Points, in no order, along strands that fork, close into loops and pass close to each other.
(in the rows, 128 means zero)
Two points are linked if the straight distance between their rows is under 116.
Gube: [185 118  92 156 137 177 109 122 158  58  91 143 118 129 152  95 145 176
 184 114 136 118 127 139 156 109 114]
ponov: [136 131 125 137 117 128 119 145 139 160 163 107 156 125  94 127 110  99
  98 108 156 151 135 135 147 129 174]
Situn: [103  68  99  94 107 108 172  88 111 175 127  89 114 133 140  84 178 114
 122  95  89 135  80 142 122 165  94]
niked: [152  64 130  80 105 130 155 101 111 172 141 112  89 163 103  72 170 129
  85  81 140 118  89 119  81 152  90]
vora: [156 124 114 150 135 143 146 133 106 115 125 107 146 119 140 127 135  62
 156 108 126 126 118 173 166 128 174]
kaso: [135 170 215 105  90  92 159 132 152 136  87 115 135 105  97 121  80 130
  56 137 103 113 128 121 111 140 150]
Peb: [180  69  80 118 130 156 152  87 110  77  98 118 113 128 105  63 102 120
 148 135 164 131 176 172 119  93 102]
Zodu: [137 168 130 178 187 132  48 143 148  64 145 166 158 124 138 186 136 181
 152 153 113 145 147 120 136  98 149]
vut: [ 98 119 108  98 112 130 174 109  91 173 146  91 115 142 148 116 180 136
 114 112 112 131 121 151 106 147  92]
reku: [105  62 204  84 115 119 131 118 134 182 139 157 136 152  95 123 138 119
  68  89 100 131  83  98  86 165 104]
poga: [131  52 204 103  90  80 186 122 144 126 103 106 125 121 104  81 125  76
  72 131  92 106 124 179 106 141 112]
Veli: [138 164 120 161 173 145  78 149 174 103 147 143 146 125 134 191 149 147
 176 141 143 129 119 147 146 122 169]
muvum: [ 91 119 149  84  91 118 134 112 141 184 135 129  98 127  92 112 147  82
  73 104 140 117  66 121 108 152 131]
raz: [ 98  66 157 106 133 130 148 135 105 196 149 143 155 121 134 152 126  94
 114 135  69 154 112 155 121 170 155]
tego: [142  95 128 109  92 112 133 100 141 180 146 113  79 156  89 107 179 115
 116  98 149 116  78 114 126 138 102]
Norof: [129  85 100  87 127 145 169 144 115 180 144 115 140 165 102  67 116 105
  97  80 107 138 138 104 107 143 105]
muvik: [152  81 163 115  92 102 162 100 164 145 112 106  82 143  99 125 152 104
 123 104 149 129  90 170 153 143 103]
rori: [ 98 194 116 147 163 128 102 188 139  95 129 207 133  55 111 187 147 146
 147 186 150 116 113 101 126 118 125]
pofe: [176 120  76 134 140 177 166 131  91 102 131 132 136 118 141  99 113 126
 130 117 114 144 150 159 142 134 109]
napi: [114 176 177 125 149  61 117 140 143 130  75 152 143 117 144 204  74 168
 129 184 118 108 153 129 113 147 120]
Simaz: [149 133 132 138 114 114 156 116 124 119 120  98 137 123 117 118 108  77
 106 126 116 122 132 181 181 143 122]
nul: [184  67 104 139 130 173 160 135  99  64 109 110 127 115 146  86  87  90
 195 106 101 118 160 133 142  98 166]
rerak: [138  30 162 113  91 131 145 101 112  79 105 102 131 156 111 133 111 134
  70 143  83 137 138 140  88 122  91]
Zir: [ 81 190 131 145 154 126  64 160 141 106 142 198 129  81 131 121 201 114
 192 153 142 120 106  93 146 107 100]
fivuz: [151  60 132 130  97 135 157 123 150  72 117  95 132 138 144 120 118  96
 144 141 129 113 155 150 144 100 131]
nuf: [196  69  91  99 127 185 161 130 120 101  98 137 109 131 117  47  93 152
 132 107 143 131 178 148 120 115 140]
Diz: [180 105 100 162 160 152 129 145 140  52  90 141 127 142 163 135  98 187
 147 130 127  84 150 116 133 120 121]
mefo: [159 152  41 172 163 188  84 119  94 108 136 147  93 133 139  85 216 142
 188  85 135  94  92 138 154 125 139]
rume: [120 158 107 158 168 147  79 142 108  81 139 128 156 135 140 170 117 186
 127 164 115 133 177 105 122  99 123]
mekef: [ 65  89 138 114 135 122 128 135 136 152 137 139 121 136 138 156 105 139
  89 129 152 103 107 133  87 122 136]
firus: [ 92 192 182 113 119 108 109 161 181 145 156 147 140 120  93 159 145 126
 123 146 152 139 132  74 125 111 153]
deva: [149 129  36 135 121 151 129 105  88 169 159  98  96 147  99  74 184 121
 166  89 157 139 110 100 158 125 169]
mar: [104 162  65 127 149 190  85 131  91 142 151 169 114 157 116 102 168 169
 196 149 155 140 127  59 130 106  97]
mipaf: [124 103 106  72 125 154 155  97 111 186 152 100 114 170 102  74 159 141
 110  71 152 145 139  80 100 136 106]
noruk: [127 179 131 175 156 125  81 154 170 141 165 158 113 116 129 160 172 162
 177 137 184 124 128 118 125 108 183]
Zive: [ 97 178 152 140 121 131 127 181 166 174 151 157 119  93 102 145 179 142
 163 160 166 127 119 101 124 109 170]
faro: [141 190  48 178 171 178 112 151  96 120 164 155 130 114 143  95 207 114
 190  98 110  96  96 111 146 118 151]
duko: [128 112 107 155 109 165 107 137 111  68 132 123 151 127 149 134  65 200
 108 164 107 134 164 103 126 100 116]
tor: [182 134 158 119 128 111 154 139 157 156 136 124 102 158 116 124 111 154
  97 102 176 128  98 106 104 130 119]
puzuz: [147  43 169  98  94  84 191  97 152 149 113  99  92 113 112  86 150  74
 117 116 111 141  98 175 121 138 100]
Tafas: [142 151 185 130 127  63 118 100 134 117 112  94 114 144 132 145  66 166
  77 127 125 118 156 126 100 129 142]
Kareg: [118 104 129 109 137 127 144 152 122 156 137 138 152 153 130 116  67 118
  95 109 122 137 149 103 123 130 108]
gir: [127  38 131 103 109 154 167 132 111 165 136 146 135 149 135 126 145 123
 122 107  98 132  96 167 112 151 146]
kegi: [143 127 175 149 102  93 133 110 160 109 101 118 103 135 143 120  60 150
  85 131 117 122 136 105 139 134 105]
Tibe: [189 118  77 146 157 173 133 104  89  52 102 134 113 124 124  88 101 135
 137 134 146 131 168 157 147 113  78]
nupe: [100 200 155 116 138  73 122 126 143 160 132 121 137 104 123 139 137 101
 107 143 138 132 140 160 145 138 115]
nok: [ 84 239 154 139 154  88 115 139 130 169 114 159 130  64 118 135 145  80
 150 157 147 150 148 159 168 131 141]
fura: [171 171  95 125 152 172 130 145 113 125 152 141 162 162 129 141 127 133
 178 133 126 181 155 101 150 129 114]
peza: [132 151 121 113 130 124 148 127 113 157 142 126 110 137 146 112 157 152
 116 127 125 157 129 119 111 121  84]
nifi: [163 161  82 152 151 179  94 132 144 108 132 155 133 140 151 128 163 180
 172 124 136 129 107 112 143 118 112]
vuz: [150  13 159 108  87 104 178 103 140  57 118  77 124 142 122 104 129 104
 107 159 105 123 155 165 117 104 109]
Sed: [ 61 151  99 133 102 114 120 119 104 180 162 123 121 105 136 127 156 101
 138 127 149 148 106 136 131 110 128]
fulad: [132   4 163  95 139 141 165 119 108 138 115 143 121 157 111 144 119 138
  93 119 102 113 110 160  81 161 125]
fedib: [131 134 143 116 104 109 130 129 135 178 166 105 144 139 112 105 113 122
 107  98 106 201 149 115 144 113 145]
pufum: [184  95  78 138 131 141 136 131 110  94 135 117 114 148 102 121 156  66
 163 121 160 101 113 166 174 131 131]
rit: [ 72 124 180 120 140 101 129 127 140 126 121 131 131 153 152 192 104 154
  88 146 117  88 114 115  63 154 119]
rumo: [100 160 128 136 119 130  88 104 150 146 114 124 116 117 148 165 160  98
 162 134 157 117  96 184 168 143 159]
tasu: [159  91 123 131 121 148 141 150 151  59 100 106 131 148 148 132 108 138
 120 137 128  96 124 116 125 116 101]
vofis: [190 120  69 153 152 179 104 120 109 139 149 126 105 145  94 127 128  89
 170 109 172 129 122 145 161 129 137]
mevo: [105 169 185 140 109 105 124 133 160 120 106 119 169  95 119 146  71 140
  84 150 103  98 154 107 154 138 155]
big: [ 98 207 183 137 145  72  91 126 178 140  97 146 135 101 134 152 110 150
 120 166 139 109 147 158 130 134 132]
tagut: [ 88 127 120 144 144 113 134 127 123 119 140  94 162 165 177 160 127 127
 129 135 109 130 147 149 126 135 118]
Gek: [140 159 112 147 117 126  95 121 155  82  97 117 115 138 161 141 165 176
 125 132 124 112 100 165 132 114  76]
daf: [ 77 124 155 121 133 114 135 154 155 156 164 122 173 131 100 148 100 101
  90 122 115 126 141 113 126 136 187]
libup: [174 112  43 111 140 162 180 121  80 112 112  94 141 125 135  51 162 109
 144  87 119 123 150 147 129 137  98]
rosib: [126 151  21 171 140 164  94  83  61 140 150  96 106 131 137  70 213 142
 191  98 135 119 104 118 150 128 162]
nezi: [169  84 116 175 128 157 139 151 112  74 114 116 131  92 147 110  52 119
 142 123 112 114 169 140 149 112 174]
tobam: [104  91 125 127 107 123 144  97 115 149 112 104 117 123 184 109  98 102
 146 110 126 153 127 164 151 144 131]
Diper: [ 68 123 189  96 114 112 127 113 123 199 158 163 102 136  98 131 153 112
  68 106 129 138  79  87  70 134 118]
nel: [146 111 131 161 116 150 122 156 128 100 128 130 149  98 140 155  65 164
 104 138 107 120 143 121 144  95 167]
mive: [151  50 170 125 100 101 154 110 115  92  92 105 135 169 127 169  75 157
 101 156 101 103 155 127  96 142 101]
vuro: [101 112 149 159 134 103 112 106 129  93 109  91 157 170 153 176  91 132
 121 158 114  96 166 149 138 155 131]
metem: [126 161 142 134 154  94 100 143 123 116 106 141 122 118 169 187 105 186
 117 159 138 115 132 136  97 127  95]
Temo: [146 149  77 148 120 169 102 112 103 153 148 157  94 114 113 126 137 114
 162 130 174 159  99 125 166 115 139]
nomo: [104 171 151 149 140 110  98 164 140 104 128 140 180  70 102 155  65 163
  90 167 114 106 181  99 134 126 176]
Supe: [172  87 127 102 125 165 181 150 118 133 102 145 126 143 133  96  85 174
 131 112 122 147 168 123 108 132 129]
pok: [160 131  89 115 125 145 127 127 106 160 150 114 154 142 125  99 113 112
 163 105 113 203 170 114 156 124 138]
baful: [111 172 123 120 158 100  93 177 119  97 120 177 135  93 123 214 110 174
 142 196 141 124 145  99  91 114 106]
zubop: [118 141 173  96 101 102 145 136 124 138 130 136 129 153 117 113  77 114
  77 113  98 146 122  68  92 142 101]
kupar: [122 163  89 125 167 171  93 145 124 120 150 173 125 128 136 141 148 189
 185 153 159 137 138  85 102  90 118]
fuzis: [104 140 146 154 153  88  95 128 120 110 136 121 170 149 131 205  63 134
 119 184 114 119 184 106 142 133 143]
meke: [104 192 103 134 123 115  80 110 153 120 128 107 119 119 173 123 181 157
 138 124 127 131 114 143 153 115  96]
dem: [ 73 144 113 140 115 122  97 101 118 147 142 119 120 100 181 131  97  99
 142 125 131 161 142 144 154 109 132]
zeli: [154 137 169 117  94 102 165 143 154 116  80 105 133 112 101 129 118 103
  67 131 112 119 124 167 147 145 115]
rilut: [104  71 125  96 100 109 170  78 137 137 114  84 133 137 160  85 124 107
 133 100  76 148 126 138 140 148  85]
fov: [ 75 205 122 138 140 108 119 129 118 184 140 137 120  63  86 116 169  62
 173 133 157 118 134 151 168 146 181]
kerar: [147 136  80 154 102 145 109 125  96 186 179 135  91 130  86 117 171  99
 158 102 174 138  85 115 174 132 180]
zep: [158  78  57 105 127 136 197 128 103  79 117  82 142 112 150  37 175  74
 180 110 122 119 152 158 139 127 118]
vukir: [185  63  62 117 123 182 174 125  88  78 114 113 124 124 134  58 149  78
 203 114 125 115 131 141 132 112 162]
sefo: [ 91 172 107 131 126 118  81 123 136 116 140 138 140 123 165 141 162 138
 179 160 115 175 129 116 166 109 103]
biber: [132 155 210  98 109  87 143 123 129 137  89 136 124 128  89 173  99 136
  60 111 112 113  95 115  64 156 132]
nov: [117 170 196  96 108  98 131 147 151 159 127 146 133 134  83 176 128 130
  88 138 140 137 119  94  95 124 128]
Lim: [101 180  80 150 170 147  66 131 111 126 164 188 124 113 123 100 185  97
 211 136 128 142  99  80 166 118 112]
ret: [117  47 197  93 122 111 140 108 131 145 104 131 123 157 113 157 103 120
  58 125 114 113  84 121  80 164 118]
zavo: [133 111 180 112 110  83 165 102 134 114  88 111 120 162 143 109  66 137
  94 121  99 121 129  68 103 140  79]
siran: [ 63 157 156 121 128 103 118 125 137 132 149 112 143 154 163 166 149 134
 101 135 100 127 134 102  90 136 121]
tufe: [ 90 182 101 161 160 154  74 166 138  91 135 200 142  71 135 146 138 118
 153 146 125 109 112 110 153 116 142]
litol: [101 185 123 157 153 120  90 141 134 165 137 149 117  88 136 144 147  87
 171 140 180 105  94 153 160 124 171]
lomed: [175 158 136 103 125 129 117 119 139 125 121 130 100 163 135 111 125 188
 115 101 145 151 120  89  88 110  89]
Rutuv: [118 161 128 153 122 144 102 124 165  94  97 121 128 127 171 177 154 137
 147 142 142 116 102 204 151 132 129]
mor: [ 55 136 146 124 106 117 151 147 114 172 143 157 114  99 143 148 118 116
 109 144 143 129 107 146 100 122 141]
nisit: [155 135 119 149 140 171 123 152 135 129 142 140 130 118 147 169 127 122
 146 128 137 126 119 148 150 131 177]
Nepot: [ 90 173 179 122 134  95 129 134 182 133 136  82 182 126 103 137 112 112
  73 130 109 108 159 103 132 153 163]
nulan: [148 154 186 121 137  73 120 126 131 147 131 127 138 134 110 179  98 176
  78 142 131 159 155  83  72 119 135]

How many points has the smallest loop of links through each point below? Write - if it is on no loop.
Veli -> 11
mipaf -> -
rerak -> -

A piece is all that can be reached along the links. How many separate loops has the piece of each point below (a circle has one, a figure eight two, a Y none), and how many tips (points with one link)?
gir -> loops 1, tips 6
napi -> loops 0, tips 2
lomed -> loops 0, tips 2
Diz -> loops 0, tips 2
